Each row is a point on a landscape with many peaks, with its height.
From any point a climber steps to the highest of the 2 points nearest to it. It stops when none of these is higher. Distance is the straight distance between rows; heights are no part of it.
<307> height 12.3: [ -2 -14  26  20  -2   2 -12  -2 -17   3  24 -29 -16  -5  13  25 -12  25
  -1 -16 -11 -11  15 -60  14  12  -9 -22 -15 -20 -14  -6   8 -23 -26  -3
 -23 -25   3 -32 -46   4  41 -17  34  -9   1 -43  29]
<1020> height 43.6: [ -7  -4 -21  -1   9 -22  12  19  14  18 -30  17  24 -13   1  -8   5  12
 -30   7 -12  -2 -11  42   9  -5   6  15  24  -1  13  30  18 -22   3  -4
   1   8  10  34   3 -22  -9   3 -28   2  12  31 -29]
<89> height 13.0: [  8  13  46 -11  -3  17   0   4  -9 -17  22  25 -36  -1  -5  12  -3 -29
   2  13  -8 -17  17  10   2  15  14  15   4 -52  -7  12 -18  21   5 -12
 -14   3 -13 -22   6  14 -11  20  -8 -18 -42  14  -7]
<669> height 36.8: [-16  23   2  -5 -11   0  -8  -3 -21  -8  35   3  -5 -12 -11 -12  35 -32
  34 -20  17 -15 -18 -36  -7 -42  -3  13  22 -26 -44  12  -3  43  19  32
   2   1 -23 -25  29  22  18   2 -17  18   8   8  16]
<172> height 48.8: [  7  47 -19  -5  19   1  -1   7  -5  -7   4  18 -30  -5   1 -33  20  -2
  14  31  24   0 -15  32   4  10   3  21  22  28  15   1 -29  34  36  30
  35 -19   6  34  36  11 -15  -4   9  22   3  21  10]
<604> height 21.8: [-12  -4  18  12 -16   7  18 -17 -24 -32  28  21  20  -2   9  18  15 -10
 -10  -3 -12 -18  -6 -48  -3   1   0 -21  -1 -11  15  17  14 -27 -31   6
   7  13 -16 -54  -5   3  34 -15 -20 -36  14  11 -21]
<518> height 30.2: [ 14 -22 -13  10  14 -10 -27  11  35  31 -38  -6   1   1 -15 -14 -20  18
  13  -5   8  -4 -10  37   6  -4   8  -5  13  -8  17  -9  -2  26  20  10
  -5   4  12  38 -16 -20  -3  22  -5  30 -15 -14  27]
<850> height 32.4: [  7  18  26 -12  20   0  12 -36 -11  16   4 -28  -1  -7 -15  -9  30   2
   6   6   4  -1  -1  -9 -24   9 -14  -4 -11  51  -1  -3  25 -21 -39  20
  -3 -14  20 -12  -1  37   4  -6 -13  -9  47  36 -20]
<429> height 57.5: [  2   7 -19 -17  10  -5 -14   9   1  11  10  14 -12  26 -13  -5 -15 -17
 -14   8 -16  11  13  57   7  11  14  26  -3 -23 -14  10  -5  15  27 -23
 -11   5   9  22  39  -2 -40   8 -14   6 -27  11  -2]
<1067> height 17.3: [ 20   0 -20  -2  -6  -2   3  16   6  -8 -29  -5   6   0  17  -2  -6  19
   3  10  10  10  14 -11  15  23  -5 -17 -17  33  33  -8  -9  -1   6   5
   4 -14  15  19 -36 -22  18  -7  36  -2 -13 -32   8]
<525> height 9.0: [ 19 -30 -26  26  36   4  15 -37   4 -21 -18 -44  23   0   0   5  18  16
   6  -3   6   3  12 -23  15  36 -12 -15 -12  72   1 -34   0 -44 -22  13
  -3   2  40 -12 -16   7  41   2  19  -4  53  -4  -1]
<899> height 22.8: [ 14 -25  19   1  17   0   2  -8   7  -5 -20 -10  23  -6  -3  25  10   8
 -31  12  -5 -17  -9  24   2  36   7 -11 -15  17  39  -2  18 -22 -30 -17
   4  36  23  -2 -17  -9   4  22 -18 -26  16  32 -36]
<639> height 19.8: [  2 -25  44  -5   4   2  12 -15   0  -4  -2  -8  10  -5   3  34 -22  15
 -35  11 -21 -16  10  15  -8  33  14 -14 -27  -9  21  -6  20 -46 -48 -32
  -7  39   9 -29 -18   3 -10  17 -22 -39   4  27 -34]
<945> height 19.4: [ 31 -27 -50  23  20  -7 -21  -3  28 -24 -23  -8  21  29  -8  -2  -1   1
 -16  -1  -8  -4  22  19  24  27  23   5  30   6  -4   3   6   7  14 -16
   0  12  16  27  11 -20  14   3   0   0   6  -8   4]
<1061> height 10.6: [ 17  21   0 -10  14  -4   1  -2  -6 -20  18   0 -32   2 -22  -9  16 -20
   1  -6 -14  -4  27  -1  19 -14  18  36  32 -35 -56  24  -9  18  20   1
  -7 -32   9  -1  13  28  -1  -3  10  -4  -3  10   7]
<516> height 19.2: [  5  15  -9  -9  -8   0  18   8 -20  -1  11 -18  -9 -13  23   8   7  25
  10  15  -1   5  -7 -32   8  24 -12 -28 -27  39  17  -3 -15 -12   3   8
  12 -29  23  -4 -32  -5   9 -27  40  -2 -12 -24  15]
<1008> height 48.4: [-15 -10  30 -12 -30  21   3  31   8 -17  10  36  11  -1   7  11 -13 -14
 -11 -12   7 -15 -10   7  -5  -5 -10  -5  22 -42  41   4   0   9 -22 -18
   0  20 -38  14 -12 -40 -11  12 -25 -35 -11  13 -23]
<1078> height 45.9: [-32  18 -26 -18 -23 -28  -5  24   0  58  -3   6  32  -9  -2 -15  -1  -1
   0  -3  -4  24 -19  46 -19 -37 -10  15  -6 -10  -6  26  17   6   2 -14
  -7   0  -4  17  28 -14 -40 -19 -16  21 -18  10 -21]
<19> height 6.6: [ 15   2 -30  11  11 -11   1 -19   2  -2  -6 -31  17  17   9   3  14  14
   4   9  -3  28  21 -21   5  32 -12 -18 -39  64   8 -25  11 -24 -30  -7
  -5  -9  19 -13  -4   7  20 -15  17  -2  21 -21 -12]
<1043> height 33.1: [-21  -4  13  16 -19  18  -6 -15 -17  -1  22 -11   1   1  -7   0   4 -23
  26 -37  -3 -10  -5 -66  -5 -39   1   2  10 -35 -57  -7   1  17  17  15
 -16 -11 -28 -32   7  13  38  -2   3   8  -6 -22  20]
<1075> height 14.2: [  7 -25  -7  24   8  -4   5   5  11  -2 -13 -21  -8   0   9  20 -24  33
 -11 -25 -15   0  28 -26  24  17 -10 -11   7 -16 -14   3  10 -36 -26 -22
 -18 -20  12   5 -46 -13  27 -19  33 -13   4 -31  28]
<936> height 54.8: [  4   4   6 -17  -5  12  -9  20  17   0   4  43 -24  15  -1  -2 -18 -38
  -1   5   8  12   5  56  11   1   6  25   8 -53   3   4 -29  32  40 -15
   4  24 -22  28  36  -6 -41  16 -13  12 -41  11   0]
<58> height 35.4: [  5  10  -4  10  19  -3  15 -14 -11 -40  16   3 -28 -20  -4 -11  32  -3
  11  -8  -1 -31   1 -40  22 -18  11   9  47   5 -31  17  -6  -3  25  43
  14 -17  -1 -19   2  27  37  -4  -3   0  27  17  21]
<95> height 12.2: [ 26 -16  13  13  17  43   0 -28  -4 -39   1  -8 -44  26   1 -15  -2  -6
  24 -19   2   1  52 -22  11 -13  -1  35   9   4 -49 -25 -25   0  32  27
  -2 -42  -1   4 -15  47  14  14  43   4  15 -15  31]
<272> height 11.7: [ 27 -37  -3  32  46  16  -2 -49  10 -40 -12 -45   3  14  -6   5  10   8
  21 -13  -4  -9  41 -36  23  35   2  -4 -12  40 -24 -31  -4 -25 -13  26
  -8 -13  29 -21 -17  33  45   4  38 -10  42 -13  20]
<922> height 43.9: [-13  21   1 -15 -18  -6  -7  39  -2  34  15  18  14  -8   9   1   6 -24
  20  -1  20  -8 -43   9 -10   3  -1  -8 -21 -25  10   9  -6  49  23  -2
   7  20 -16  -9  14 -11 -33   4  -5  14 -45  -6   4]
<824> height 53.6: [-16 -26   3   1 -35  12 -35   3   4   8  35   9  21  30  -4   7 -35 -22
  -3 -13  -1   8  -3  -7 -21   0  -1 -14 -19 -56  20 -24  -4  27 -15 -56
 -20  41 -31  -3  31 -24 -15  13 -26  -1 -26 -34   8]
<56> height 36.2: [-24  15  18 -19  -6 -17 -11  32  15  54 -26  21  40 -27   6 -19 -13   2
  11   4  18  12 -55  43 -28 -32  -4   5   7  -8  47  12  13  25   0  18
   8  16 -11  26   9 -25 -48  11 -32  24   0  19 -44]
<384> height 52.9: [-27   6 -24   0 -40  -3  15  27 -11  22  10  -2  20  -3   6   1  -8  15
   2 -13   2  27 -19 -25 -10 -29 -18 -17  -4   8  -4   4   3  -1  -1 -11
   5  -3 -17  -5  13 -29  -5 -36  16  10  -8 -25   6]
<211> height 49.8: [-12  -9 -23  -7 -28 -18 -24  18   6  30  26  10  33  24  10  15 -19 -23
  -9  -5  -3  10 -16   6 -16   5   4 -10 -32 -50  -5  17   9  27   1 -45
  -8  40 -26  -5  42 -25 -26  -8 -26  12 -38 -15 -11]
<84> height 43.0: [-14  27 -13 -20 -10 -24  -9  11  -8  40  12  12  31   7   0  -4  16 -26
  -4   9   0  24 -15  24 -34 -14   0  14 -33  -3  -9  18  18  18  -5 -11
   1   9 -10  -1  41  -7 -44  -7 -24  11  -9  13 -37]
<222> height 11.6: [ 16   6  17 -12   4   3   1  10  -6 -24  26  17 -35   2 -13   3   1 -32
   3 -14 -19 -11  26   0  19  -3  19  22  42 -74 -49  36 -21  21  32  -8
 -19 -15 -12  -7  -2  11  -5  11  10 -11 -31   2  13]
<274> height 33.3: [-20 -36 -17  23  -3  -1  19 -23   8   2 -22  -8  13   2   0  13 -19  39
 -29  -3  -3  12   3   6   5  -3 -14 -11  -6  30   3 -22  10 -56 -27 -18
  -5  16   5   2 -11 -12   9  -7  -2   3  29   5  -3]
<637> height 3.2: [ 30  10 -25   2  31 -26  20   2 -10 -13 -19 -23  -5 -15  18  -5  37  15
  24  12  -5   6  10 -23  14   2  -3   7   0  55 -15  10  -3 -11  14  47
  28 -37  38   9 -19  15  20 -16  27   8  19 -10  19]
<245> height 43.8: [  1 -17  20   8  19  14 -22  -9  38   0 -46  18  -3  12 -16 -15 -27   2
  -3   7  26  -3  -7  51  -1   0   2  12  18  11  55 -34  -4  15  -5   2
   4  21  -1  46   9 -21 -11  39 -22  19  24  13 -20]
<989> height 15.0: [  5   2  -2  -4 -13 -13   4  17   4   7  -8   3   1   9   4  12   0  -2
 -13   0 -17   9  25  -3   4   6  -6  -1  -9 -13   3  24  11 -14 -19 -26
 -14 -12   1   6  -9 -12  -1 -19   0 -17 -12  -8 -13]
<591> height 18.6: [ -6 -14  27   1 -24  14   8 -14  -9 -43   9  34  20   3  11   8  11 -24
  11  -6   2  -1  26 -39 -21  -6  -8 -18  -5  -3  11   3   6 -16 -28  -4
   0   6 -20 -29 -29   6  23   9 -13 -33  13   0 -21]
<744> height 17.8: [ 35  -2 -58   6  37 -31 -23  -7  18   5 -33 -27  30  20  -9   6  21  -5
 -16  14 -20  13  22  21  15  44  13  -6  -6  22 -15  13  13  -2  -4 -13
  -1  10  31  12  19  -4   6  -3   1  12   8  -1  -9]
<973> height 15.6: [ 28 -16 -22  10   8  -9 -13  23  22   3 -11 -21   0  11   0  11 -20  17
 -12  -4 -12   4  39 -11  23  40   2 -19  -4  -7   6   7   6  -8 -19 -24
 -19 -11   6  26 -22 -30  18 -13  27  -9 -18 -38  12]
<5> height 39.9: [ 15  29 -11  -5  29  -2   9 -11 -17 -33  19   4 -30 -10  -4 -17  50 -18
   9  10  -3 -22   5 -11   6  15  12  17  30  14 -18  24  -2  10  16  38
  20 -21  12  -2  29  33  18  -4 -14 -13  20  39   3]
<890> height 41.3: [-12   3  -6  -9   4 -10 -23   5  28   9 -43  37   7   7   8 -15 -13  -5
 -11  27  19   2 -25  62   2  -6   8  11   5   8  47 -12  -9  16  27   9
  12  32  -1  46  32 -13 -21  18 -24  28   0  22 -32]
<766> height 10.3: [ -8 -16  39   9   6   6  -9 -19 -33  -9   9 -11 -23  -6  24  21 -10  13
  23  -2  -8 -10  24 -51   3   2   6 -18 -43 -10 -37 -14  -1 -28   6  24
  -7 -11  13 -49 -40  33  26  -3  39   0 -10 -34  30]
<267> height 16.0: [ 11 -22  11  13  -2  31   4 -33  -1 -42   2  11  -1  20   6   3  16 -17
  21 -18   2  -1  45 -43  -2  -7 -12  -4   2  10 -15 -27  -6 -25 -12  12
 -13 -14 -12 -20 -30  18  36   7  17 -15  21 -18   1]
<455> height 38.5: [-11  26  22 -13  -9  -4  15 -20 -28  12  26 -16   5  -8  -4   7  17   1
 -13   6  -7   7 -19 -11 -25  -5  -7 -14 -16  25   5  23  29 -24 -41  -1
  -1   1  -6 -30  15  14  -4 -23 -25 -26  24  23 -42]
<752> height 24.1: [  0   9  25  -2 -11  14   6  20  -4  -9   6  12 -27 -22   9   3  -2   6
  16   8   9 -16 -12 -20  17  -4   4  -6  -4 -23  -5   4 -20  21  28  11
  13  -9 -12  -5 -34  -4  -3   2  31  -3 -39 -15  34]
<189> height 52.1: [ 15  17 -30  -6  21  -6  -2  10   2   6  -7 -16 -19  -4  -2 -13  -3  20
  -6  18  11  -9 -19  42  17  26   6  18  21  27  30  -8 -21  36  38  13
  17 -27  23  38  23 -15 -17   2  13  22 -17   2  24]
<900> height 36.7: [ 13   9  31 -14  -1   0 -25  14  -6  12   8  -4  37  16  12  17  13 -25
  -6   5 -10  -1 -15   8 -33  23   5  -6 -23 -11  35   7  35  13 -48 -15
  -6  21 -12 -14  15 -17 -22  16 -27 -35   0  14 -69]
<612> height 28.3: [ -7  -9 -23   1   7  -9  26 -26  -9   0 -19 -11 -18  -4  11   6 -19  42
  -8  13 -10  21  20  15   5   9  -5   3 -31  48 -10  -9 -15 -53  10  10
  13 -10  30  -2 -25  26   3 -25  26  15  13   3  14]
<925> height 50.6: [ 34  10 -22   1  44 -25  10   3   0 -12 -13 -28 -17 -21  -7   2  19  14
  -8   8 -12 -25 -15  12  28  37  27   5  27  13 -14  24  -3   5  19  23
  22  -6  39   3 -10   5  11   2   6  -3   6  22  27]
<630> height 21.2: [ 18 -30 -64  25  21  -9  11  -7  21 -23 -36 -25  11   1 -10 -15   4  19
 -27   0   1   1  10  20  32  11   6   2  36  32  -6   5  -9 -21  18  -5
   4   1  25  34   6 -16  14  -8  18  -3  38   2   6]
<648> height 46.5: [ 22   3 -20   0  27 -34   9  18  21  -4 -45  10   0 -20  -3  -5  19  11
 -11  11 -18  -6   0  37  14  16  19  13  16   9  10  31   1 -17  18  11
  13  -5  32  30 -15  -4  -6   0  -4  -4   7  27  -9]
<325> height 25.3: [-26   7  35   6  -9  34   5 -39 -34  14  39 -34 -22   3 -11   3 -10  15
  15 -23  12  -8  -5 -52 -25 -17 -10  -5 -18  16 -24 -21   5  -4  -9  20
 -23 -21 -21 -37  20  34  21  -7  17   3  17 -10  13]
<420> height 44.4: [  7  53   2 -16   9  10  -9  -7 -20 -17  26   9 -20   0  -6 -23  41 -30
  26  18  19 -13  -1   0  -7  11   6  14  10  12 -16   2 -10  37   9  32
  15 -16  -4   1  38  28  -1   4  -6  11   1  20  -4]
<610> height 25.7: [  5   0  34  -1   7  -1   3  -2  10   6 -17   6   3 -18  -3   3   9   9
   1  11   5 -11 -16  14 -15   5   6  -7   4   9  31   0  16   3 -12   5
   3  15   4   1 -14  -5  -6  20 -12  -6   3  20 -17]
<585> height 17.0: [ 12 -16  17   5   6 -24  -4   7   1   9   2  -5   7  17  14  31 -18  -5
 -40   5 -31  -6  20   4   4  39   0  -5 -21 -38  -6  16  28 -30 -35 -40
 -20  24   6 -11  -4 -10  -3  -5 -19 -27 -18   2 -23]
<660> height 48.3: [-27   0   9   1 -50  19  16  23  -6   1  20   8   7 -14  13   4 -14   5
  -2 -22   9   2 -10 -32  -9 -31 -20 -23  -1 -17   6   4   1  -9 -18 -16
 -10   1 -30 -13 -18 -24   8 -18  12 -12  -5 -23  11]
<453> height 28.7: [  6  16  17 -12   7   8  13 -13  -5   6  -6 -20  -8  -7 -11 -12  11  17
   8  13  11   6  -7   5 -20   4  -3  -7 -15  51  19 -16   4  -8 -13  17
  -4 -11  10   1  -3   8  -7   9  -1   4  16  24  -8]
<993> height 17.4: [-10 -31  14 -13 -33  15  -5   9   8 -11   6  38 -14  14  -4  11 -30 -13
  -6  -3   9   7  19  14 -15 -34   4   6 -25 -49  -8 -18 -21   4  14 -39
  -3  41 -26   3   4  10 -26  15 -13  10 -38  -8  13]
<835> height 51.1: [  3  29 -19   4  23 -48  14  -1 -13  12   5 -22   2 -16  -2   6  27   6
 -19   8 -29  -2   0  -2  17   6   1  14   5  11 -36  38  27 -28 -17   0
   9 -10  22 -14  16  14   9 -34 -16  -6  24  30 -11]
<896> height 14.6: [  3 -14  36 -17 -19  29   0  -9 -22 -57  24  39 -30   3   8  22  -5 -37
  -5   8   0 -18  35 -18   8   9   2  -7 -17 -44  -7  -3 -34  -1   2  -9
  -2  13 -21 -26 -15  16  11  21   5 -32 -35  -6  -1]
<862> height 40.3: [ -5 -16 -17   5   7  -9  13   8  19  -3 -22   0  31 -10  -7  -4  21   7
 -33  -1  -9  -8  -5  13  13  -2 -14   8  37  13   5  21  28 -30 -33  -7
  -1  -7  13  23  -5 -31  10   1 -21 -24  36  25 -28]
<551> height 21.7: [  7  25   2 -10 -10  -7  26   9 -27 -10  21  13 -25 -29  24  16   9  11
   7  29   1 -17 -14 -24  13  15   8  -9 -26  11   9  13 -28   4  35  23
  35 -10   4 -34 -24   6   7 -21  31  -3 -29  -1  24]
<501> height 10.9: [ 28   9 -15  -6  14   9   2 -16   6 -30   1   2 -30  21  -7 -32   4 -28
  12  -4  -7  17  52  16   5 -12   6  39  23  -8 -48   2 -24  12  20   5
  -4 -39   3  18  -3  36  -5   3  23   2   3  -2  14]
<147> height 13.9: [ 21 -26   2  19  21  34  -1 -38  -3 -34  -1 -21 -24  22   9  -2   2   2
  13  -1  -3   2  45 -29   8  16   4   4 -22  29 -22 -41 -19 -13   6  10
 -10 -21   7 -12 -15  36  28  14  41   1  18 -27  23]
<1062> height 61.8: [  6  14 -16  -2  15 -15  -4 -16  -6  26  13 -29 -16  21 -27   2 -14   4
 -25   6 -24   4   8  22   7  16  17  11  -6  -3 -31  -1   6   1  -2 -30
 -19  -1  10  -5  30  12 -14  -1  -8   4  -3  16   7]
<920> height 46.4: [-15  -1 -10 -15 -31 -17  -1  38   5  32   4  12  19 -16  16  18 -16  -2
   7   1   6   6 -25   3 -11  -3   5 -18 -40 -38   0  14  -9  23  23 -25
   7  32 -19 -11   3 -12 -34 -21   0  16 -59 -19  14]
<488> height 20.2: [-24   8   5  -8 -22  27   1   0  -7  12  16  -5 -19   7  -1 -10 -12  -7
  18 -18   9  15  10  -6 -16 -44  -7  18 -13 -24 -39 -23 -12  19  16  -3
 -19  -9 -17   1   7  15 -22   3  18  15 -15 -13  36]
<674> height 5.0: [ 26  15 -35   9  27 -19  -2 -14  -6  15  -9 -44   7  12  -1   2  16  10
  13   1 -10  13   7 -16   4  18  -9   1 -21  51 -20 -17  19  -4  -4  12
   3 -22  27  -6   0  17  27  -9  21  25  17 -24  21]
<70> height 56.4: [  2  17   0  12  21 -28   9 -18 -13  18   8 -32 -16  -3 -17  11  -7  15
 -18  -6 -27   2  -2  -6  15  12  -4   1   2  -4 -46  12  17 -27 -19  -8
 -12  -6  17 -24   7  17  14 -25  -5   8  14   8   8]
<541> height 31.9: [ -5  20 -14  -5   1 -15  -8  30  22  44 -44   2   9 -19  -6 -21  -8  12
  26  -4  19  12 -31  26  -9 -25  -2  10   8  10  22  -2  -3  25  26  27
   5 -24   9  41  -8 -10 -21  13   3  39 -12 -17  13]
<362> height 59.3: [-23 -12  26   6 -30  31 -26  -9   4  16  38 -11  16  27 -11 -11 -33   2
  -5 -16  -5   3 -25   0 -29 -11 -11 -15  -3 -12  38 -28   2  20 -36 -30
 -21  15 -32   0  26 -16 -11  24 -23 -14   7  -8  -9]
<203> height 55.6: [ 18   7 -18   1  17 -16  -2  17  -6  22  -3 -31 -12  -9  -6   7  -5  21
  -9  12  -3 -21 -31  23  13  41  11 -10  12  16  24   0 -11  21  17   2
  -1  -8  36   7  -6 -17 -11  -4  -2  11 -21   4  29]
<311> height 29.2: [-15 -15  23  25 -13  16  -6 -35 -22  -2  36 -16 -10   9  -6  17  -4   7
   8 -16  -3 -19 -18 -65  -9 -11   6 -18 -11 -14 -20 -23   1   5 -10  16
 -17   0 -19 -54  13  13  44  -1   6   9   4 -24  17]
<860> height 52.8: [-22 -18  39  -8 -37  37  -6  22   5  -6  29   7 -11  -3  -1  -2 -34   2
   2 -23  12 -15  -6 -15   1 -10 -13 -12  11 -49  19 -18 -12  13 -18 -26
 -20  -4 -31   5 -15 -23   3  15   2 -28 -21 -23  14]
<842> height 25.6: [  7 -12   1  10   2   4   7  29  13 -17 -13  12 -23 -12   8   9 -12  24
  13  -2  -7 -11  12 -17  22 -13  13  -3   9 -33 -26  18 -16   1  44   4
  11 -20   2   5 -56  -4  -2 -10  40  -3 -27 -27  37]
<569> height 46.9: [  0 -11  28  15  10  31 -14  -7  27 -24 -18  21 -24  20  -9 -11 -18  -6
  21  -5  27  -1  -3  28   1 -11  -2   6  30  -3  28 -44 -16  33  10   9
  12   9 -18  28  -5  -2  -4  41  -4  21   9   4  15]
<38> height 40.6: [  4 -11  26 -11 -13   3  -9   6  10   0 -17  17  45   9   0   0  15 -24
 -11  -2 -13   9  17   4 -25   3 -14   4   6 -10  23  15  30 -10 -54 -19
 -13  11  -8   5  -8 -10   0  14 -31 -33  25  13 -63]
<811> height 53.8: [-24   0  -1  -5 -21  12 -33 -13  -7  35  45 -13  39  21 -11 -13 -12 -11
   6 -16   5  11 -40   2 -43 -19  -9 -17  -5  -4  19 -22  16  31 -22 -17
 -14  17 -26 -16  47 -14 -24  15 -34   6   1 -17 -18]
<792> height 18.7: [-29 -10  29 -13 -33  27   0   9   4  21  -2  16 -18   0  -9 -12 -35  -1
  12  -8  20  32  12   8 -31 -43   2  16 -36 -28 -14 -37 -19  -1   8 -26
 -16  13 -26  18  -6  17 -39   8  13  15 -19 -23  27]
<695> height 40.7: [-13  15  10  -6 -16  -3 -10   6 -12   9  26  15  17 -11  -4   2  24 -25
  24  -1  13 -19 -36 -18 -18 -19  13 -12  -8 -24  -5   8   4  44  16  15
   8  25 -23 -38  20   7   1  12 -13  14 -22   3   8]
<982> height 27.3: [ 25 -36 -12  12  11   0  -3   2  33 -31 -40  23 -13   8   5  -6 -17   7
   6  -6   1   9  46   8  16  -8  18   4   6 -23 -18   7 -13 -16  39   1
   9  -3   7  13 -51  12   3  10  26   2 -18 -23  24]
<578> height 59.2: [-25  22  -3 -11 -15   0 -20  10  -6  48  25 -23  25 -12   1 -17   4   3
  22 -12  30   8 -59   4 -29 -29 -18 -10   1  18  14 -21  10  41   2  16
   1   5   0 -10  32 -13 -29   8 -23  26   3  -9   1]
<685> height 31.3: [-10 -16  13  20   9   5  21 -10  -5 -27   8  -4 -15 -23  -1   4  15  17
   1 -19  -1 -38 -12 -33  21 -18   1  -2  49  -5  -5  12  10 -11   8  24
   7 -12  -6 -19 -27  -5  39   4  -9  -7  28  14  28]
<44> height 22.3: [  1  18  28 -12  -6  17  -4 -17 -21  16  30 -18 -22   5 -23  -4   4  -8
  17  -3   2   7  13 -19 -23 -14  -8   7 -21  -3 -34 -11   3   8 -18   1
 -22 -20 -14 -18  16  33  -2   2   5   6  -3  -7   6]
<1009> height 36.6: [ -5 -21 -15  15   1   8  13 -19   7 -28  -2  -3   7   0 -11   2   0  11
 -27 -11   3  -7  15  -4  12  -2  -9  -1  26  21   3  -8   7 -37 -30 -10
  -6  -2  -3   9  -3 -21  15   2 -14 -18  32  18 -10]
<321> height 30.7: [ -9 -30 -26  15  16 -12  27 -24   5   4 -27 -12  -5   1  -6   7 -32  34
 -38  -1 -16  22  27  30  15   7  -5   5 -16  18 -27 -19   3 -75  -9 -21
  -6  10  27   3 -13  15  -6 -21   9   4  28   3   4]
<233> height 33.6: [-14  18  17 -17  -2 -31   7  34  10  49 -25   0  13 -41   1 -19  -2  10
  23   5  16  11 -57  26 -21 -24 -10  -2  13  15  40   3   1  19  23  28
  20 -11  10  19 -27 -18 -22  -6 -16  34  -9  14   1]
<239> height 25.8: [  1   5 -26  -6   6 -26  44   2  -9  27 -24 -24  -1 -23   5   4  -8  35
 -27  17  -6  13  -4  12   5  11 -13   1  -6  57   8  11  -6 -48   0   3
   6 -24  34  18 -20  -3  -4 -34  17   3  20  10  -4]
<618> height 51.8: [  0  18 -11  -6  -6  17 -17   6   1 -32   6  42  -9  18   4 -12   7 -29
   0  15  22  -5  -7  22   7   3   2  11  17 -13  23  -8 -29  38  34  -6
  21  24 -19  19  37  -5 -10   9  -8   6 -14  11  -2]
<1018> height 49.1: [-22   5 -48  -2 -24 -20   9  19   7  29   0  19  28   5  10  -4 -19   2
 -12  -2   2  35  -7  12  -1 -24  -3  -1   0  -5 -13  13   8   4  15 -24
  -6   8 -16  15  24 -17 -22 -36   0  20 -15 -19  -8]
<14> height 39.5: [ -7  22 -16 -13  -7  -7  -7  10  -2  -7   8  23  21  11   4  -7  35 -38
  -5  13 -14  14  10  12 -13  -9  -5  16   2  -1  -7  26  18  17 -13  -8
   0  15 -10   8  35   1 -13  -6 -35  -9   5  28 -44]
<310> height 16.6: [  0  -3  -9   3 -13  22   3 -10 -18 -47  26  29  -6  20  13  14   1 -18
   0  12   8 -19  18 -24   8  18  13 -20 -16  -4  12  -9 -29   9  18  -3
  15  26 -19 -25   3   0  14   1  10 -18 -25  -4  -6]
<279> height 28.8: [ 27 -24 -16   9  20 -10 -23   7  38   0 -58  14  -9   5  -1  -2 -15   9
  19   7   8   8  18  22   7  -6  24   3   2  -3   2 -13  -1  14  41   6
   7   4  17  28 -34   5   2  24  17  25 -31 -29  35]
<331> height 50.3: [ -9  23  30   1   8  34 -33  -3  10   0  17  -2 -29  24 -24 -23  -8 -32
  32  -6  29  -5 -18  19   5  -2 -14  15  25  -9  24 -30 -23  58  -5  18
   3 -13 -11  21  31  -1  -8  35   5  18   3  -1  20]
<96> height 19.3: [ 10   9 -26  -3  -3 -10  13   0 -20 -37  21  14 -13 -12  23  14  17   4
 -13  23 -15 -17   3 -19  15  16  15 -13  -9   3  -2  22 -12  -1  30   7
  28  15   3 -33  -3   1  20 -22   8  -8 -18   7   7]
<544> height 44.1: [-19 -10  17 -12 -28   9   6   7  15  -2 -22  39  41   0  11  -5   1 -18
 -15 -10   3  16  -4  11 -22 -35 -13   1  12  -7  36  21  14 -14 -32 -15
   5  16 -33  19  -9 -21 -18   9 -30 -27  11   8 -56]
<251> height 45.1: [-18  25  -3  -6 -13 -23  23  15 -25  14  24   5   1 -10  11   8  21  -7
 -13   2 -24  15 -10 -31   7 -22 -17  -7   2   4 -24  43  25 -39 -21  -4
   5 -12  -5 -22   6   6   7 -46 -14 -15  17  14 -20]
<964> height 23.7: [ 11  -6 -49   9  14 -33  18  -5   5  12 -46 -31  28 -19   6   1   4  30
 -25  16  -9  16  -8  12  22  21 -12  -2   7  63  -3   2  -1 -46  -4  -2
   1  -3  47  19  -2 -17  17 -23  15   5  38   2 -14]
<643> height 53.7: [-28  20  29  -6  -1  20 -22   5   4  32  17 -10  -8   0 -19 -27 -15  -4
  35 -17  20   5 -22  20  -9 -27  -9   9  13 -13  11 -24   1  41   0  21
  -6 -13  -6  15  15  -8 -29  29 -10  24  -5  -4  15]
<616> height 26.5: [ -8 -15  27   9  -9  -5  28  -6 -16 -21  13   6   8 -37   8  17  12  19
   0  -8   6 -31 -33 -44   2 -15  -2 -30  15   8  35  15  13 -28 -15  28
  19   0 -11 -36 -38 -12  31  -7 -18 -26  22  15   6]
<255> height 38.7: [-18   1  38 -19  -5   3 -17  13  22  33 -46  41  23  -7  10 -12 -24  -5
 -12  14  19   8 -29  60 -20 -10  -2  15  -5   7  64  -3   9  10  -8   7
  12  29 -18  40  21 -14 -44  24 -30   8   6  27 -65]

Where does a climber stop that starts at each point below?
<964>: <203>
<989>: <1062>
<488>: <362>
<850>: <1062>
<695>: <362>
<604>: <203>
<541>: <578>
